Each scene shows the same named points in several views. A view is turned or mirrored, shifted and resized as a whole, has a little noise and may leave points out.
(in the rows, 128 means zero)

Scene 1
View 1
<76>: [170 125 141 111 130 180 116 164 129  93 156 147 124 129 133 140 124 118
 165 105 136 182 124]
<241>: [180 151 132 146 102 178 105 151 119 105 164 122  96 136 114 115 114 150
 131  71 136 149 159]
<113>: [177 182 160 102 143 146  93 183 150 153 141 113 102 108 135 130 129 164
 154  92 117 162 120]
<224>: [156 142 162 155 120 176 100 104 141  68 177 125  90 129  82 113 135 153
 146  56 163 198 163]
<130>: [147 125 167 139 148 126  89 142 113  93 146 105  93 129  48 134 146 173
 123  91 156 152 138]
<110>: [183 120 118 113 115 162 110 185 121 115 139 159 100 138 115 129 115 142
 134 106 125 149 135]
<161>: [177 126 124  93 126 166 118 221 113 133 136 154 137 146 143 151 117 109
 155 135 113 131 103]
<87>: [130 136 186 135 154 163 104 157 119  91 167  95 151 143 105 155 153 112
 172 111 153 176 110]
<250>: [161 145 149 136 128 159  89 144 152 113 154 125  80 135  78 112 136 161
 137  65 144 180 163]
<103>: [147 149 180 120 154 140  96 171 113 112 153  91 133 131 105 154 144 142
 153 113 140 152 107]
<5>: [169 118 112 126  97 204 110 171 163 109 152 181  92 161 107 110 119 115
 153  77 135 186 167]
<60>: [169 128 137 119 124 171 107 154 149  97 149 156  93 129 103 126 128 138
 152  87 139 193 145]
<73>: [176 152 153 125 130 155 102 144 115  95 160 116 105 113 116 127 122 163
 142  88 136 165 132]
<239>: [175 112 124 104 118 179 116 181 139 101 144 174 110 139 123 136 123 118
 158 104 131 178 130]
<27>: [159 133 153 142 127 138  95 140 117  95 153 117  91 131  67 124 131 171
 126  81 148 154 148]
<94>: [150 115 140 145 118 177  96 152 147  99 159 145  93 163  69 116 138 131
 138  74 152 178 164]
<81>: [130 152 199 142 167 136  89 146 110  99 160  69 133 134  84 155 159 150
 151 102 156 157 111]
<142>: [172 140 135  93 133 163 111 214 132 144 134 143 131 145 140 146 121 120
 158 122 117 141 114]
View 2
<224>: [134 136 113 107 115 145 127 113 136 153 142 146 117 118 134 102 190  91
 124 122 164 107 170]
<113>: [120 119 142 125 147 154 127  61 134 167 127 113 145  99 136 120 127 112
  98 130 104 137 127]
<5>: [147 147 125 114 113 128 132 123 130 149 105 116 111 161 132 103 130  89
 143  96 109 107 145]
<73>: [121 122 125 107 123 161 120  87 132 172 141 119 120 100 135 116 146 120
 114 126 141 118 156]
<239>: [137 131 122 118 129 130 128 109 124 164 118 102 115 134 132 107 104 114
 147 110 108 106 157]
<103>: [111 117 135 126 137 135 134 104 115 185 160 119 131  71 133 123 129 130
 107 146 117 126 157]
<142>: [117 125 143 127 127 135 134  98 116 176 128 100 123 107 131 129  93 132
 116 121  83 136 130]
<241>: [125 132 131 100  96 156 121 102 136 164 133 125 110 127 133 124 148 114
 111  99 134 122 138]
<76>: [129 123 118 116 138 132 121 112 127 172 138 104 123 118 143 110 114 113
 138 117 116 101 158]
<94>: [137 146 128 117 104 127 142 129 118 153 123 139 109 131 120 105 161 101
 130 119 128 121 161]
<87>: [111 118 120 125 142 114 134 140 113 185 174 127 128  77 139 116 135 114
 118 148 119 111 168]
<27>: [124 134 134 111  99 155 138  95 117 163 133 137 111 100 116 113 163 124
 117 131 143 133 168]
<60>: [137 134 122 117 128 140 130 101 126 155 120 118 119 126 130 102 138 105
 138 120 125 108 160]
<81>: [105 119 134 124 135 138 137 107 113 187 168 129 133  57 129 120 148 133
 101 158 129 131 167]
<130>: [122 130 139 116 106 152 148 100 109 166 137 142 110  81 108 109 165 136
 117 149 141 139 180]
<161>: [119 120 138 121 131 129 126 109 113 183 131  84 118 114 138 128  66 140
 130 112  77 120 138]
View 3
<81>: [104 122 120 123 123 120 104 155 117 163 156 116 157 133 131 142  81 146
 123 140 105 125 119]
<87>: [117 105 125 141 117 131 122 152 126 146 181 114 168 144 125 153  94 139
 121 138 115 149 138]
<110>: [148 124 167 123 117 128  97 157 128 153 137 127 140  92 112 147 133 126
 137 199 156 151 139]
<60>: [139 110 158 114 128 146  91 142 142 129 158 137 144 118 117 149 125 111
 134 183 147 139 135]
<113>: [106 136 158 155 131 130  83 137 128 162 137 131 123 103 147 120 102 136
 153 174 147 129 123]
<241>: [131 133 157 123 131 157 102 157 133 158 141 137 135  98 112 131 142 113
 107 192 119 132 129]
<161>: [148 127 167 165  97 106 116 159 117 168 141 105 151  96 116 146 122 149
 149 181 171 174 153]
<94>: [135 100 144  96 125 167 109 154 136 135 161 151 160  99 120 156 122 105
 114 192 128 144 137]
<73>: [120 129 152 123 133 131  89 149 132 153 144 125 133 124 114 136 124 127
 121 170 120 121 124]
<142>: [135 128 163 163 105 117 110 152 123 165 145 116 146  96 128 138 113 148
 155 179 166 168 148]
<224>: [123 113 140  95 142 171  94 145 146 125 169 149 142 132 113 145 132  93
 101 173 102 114 123]
<239>: [151 111 168 133 113 134 101 147 140 132 155 130 146 110 111 151 133 121
 144 188 164 158 149]
<103>: [110 123 134 138 118 119 107 153 119 165 154 114 156 126 130 141  90 147
 132 148 119 136 129]
<27>: [122 121 138  86 131 140  88 160 125 152 139 134 149 106 122 148 112 120
 112 178 111 120 115]
<130>: [117 114 123  78 126 130  88 163 119 156 143 132 158 109 128 153  96 130
 115 169 108 117 112]
<250>: [118 114 145 101 135 164  90 145 136 143 148 153 143 101 134 139 118 108
 123 190 123 123 121]
View 4
<241>: [146 115 138 140 137 105 133 158 145 159 105 115 126 130 142 126 135 128
 142 118 140 118 112]
<110>: [149 111 132 135 137 114 135 137 155 119  90 121 127 129 143 121 132 132
 139  97 149  98 110]
<113>: [137 113 119 127 117 110 114 122 128 156  96 124 128 121 150 126 102 133
 124 126 123 111  98]
<161>: [121 104 129 151 132 129 124 114 131  92  87 121 127 126 155 122 116 135
 134  82 140  90 104]
<130>: [147 115 124 126 150 132 140 147 161 155 136 131 140 133 152 116 119 138
 141 137 166 145 120]
<224>: [145 135 137 128 160 113 149 184 153 170 113 134 117 138 144 125 138 126
 129 142 136 128 152]
<5>: [154 123 138 114 149 104 137 156 148 126  90 119 119 135 136 128 146 122
 131  91 138  79 153]
<76>: [126 123 129 145 147 125 140 144 139 118  89 137 116 131 150 124 125 131
 123 109 127  97 130]
<27>: [149 118 130 129 148 121 138 155 159 160 122 125 133 132 148 120 130 134
 143 131 157 136 118]
<250>: [155 122 129 115 143 109 130 156 149 166 117 123 129 130 141 129 129 127
 132 129 143 118 135]
<239>: [140 121 130 130 147 117 139 142 149 112  84 133 118 129 146 123 130 130
 127  98 138  87 132]
<87>: [103 119 122 152 156 149 136 147 121 130 128 133 123 137 166 126 109 134
 120 126 137 126 147]
<73>: [137 120 133 146 140 119 138 152 147 152 100 134 122 127 148 122 123 134
 133 133 134 127 109]
<142>: [127 102 126 142 127 125 119 114 128 109  94 118 126 127 153 126 112 135
 127  91 136  92 107]
View 5
<94>: [127 115 143  83  75  93 109 130 155 160 185 151 103 161 228 128  95 113
 169 113  82 137 112]
<27>: [104 141 129 121  76  79 145  97 161 165 198 144 105 183 192 174 124 107
 157 125 109 126 131]
<224>: [100 118 130  85  75 107 154 152 149 152 207 158 144 178 212 141 123 122
 121 103 116 151  81]
<130>: [ 93 163 131 114 108  53 146  83 174 172 198 141  88 190 195 190 135  97
 159 120 119 119 126]
<73>: [110 153 133 145  75  94 145 119 122 153 180 120 116 184 167 171 123 143
 130 143 116 146 125]
<60>: [142 125 145 116  77  95 121 148 110 182 159 136 108 177 201 137 108 138
 147 140  84 139 109]
<87>: [103 202 160  92 163  87 117 109 143 127 149 101  89 182 185 139 114 167
 137 114 128 178 115]
<5>: [169  96 152 101  47 115  90 159 109 172 154 146 108 150 218  99  79 139
 171 144  53 149 120]
<142>: [158 170 159 168  94  88  79 100  97 152 118  83  71 158 158 140  85 168
 175 180  86 158 168]
<239>: [165 137 155 121  80 104 107 139  86 182 130 132  89 170 191 124  93 160
 159 158  64 149 139]
<250>: [108 114 135 133  66  76 122 131 150 168 196 134 121 163 206 153 110 101
 160 131 107 140  99]
<81>: [ 86 205 146 135 144  63 136  88 159 135 168  96  89 191 166 185 138 143
 141 124 145 159 122]
<161>: [170 175 160 155  93 105  88  92  90 151 107  90  59 161 148 135  84 183
 181 183  71 155 194]
<76>: [152 154 155 117  97 110 117 136  93 158 135 115  97 179 177 131 104 170
 141 149  89 163 132]
<113>: [114 151 146 217  80  68 100 120 109 158 163  74 117 160 157 175 115 133
 156 173 122 159 117]
<241>: [118 114 128 129  32 122 136 115 142 139 191 130 125 162 175 151  94 136
 150 140  97 143 147]
<110>: [154 134 141 140  54 102 114 105 104 176 150 131  83 169 176 148  96 143
 168 167  69 132 166]
<103>: [103 201 146 142 135  73 118  90 143 139 155  88  83 179 166 168 122 151
 148 139 128 162 135]

In a view up to two points have been moved. Name them for each view, in the order of its rows, or write none.
view 1 => <81>
view 2 => <142>
view 3 => none
view 4 => <241>
view 5 => none
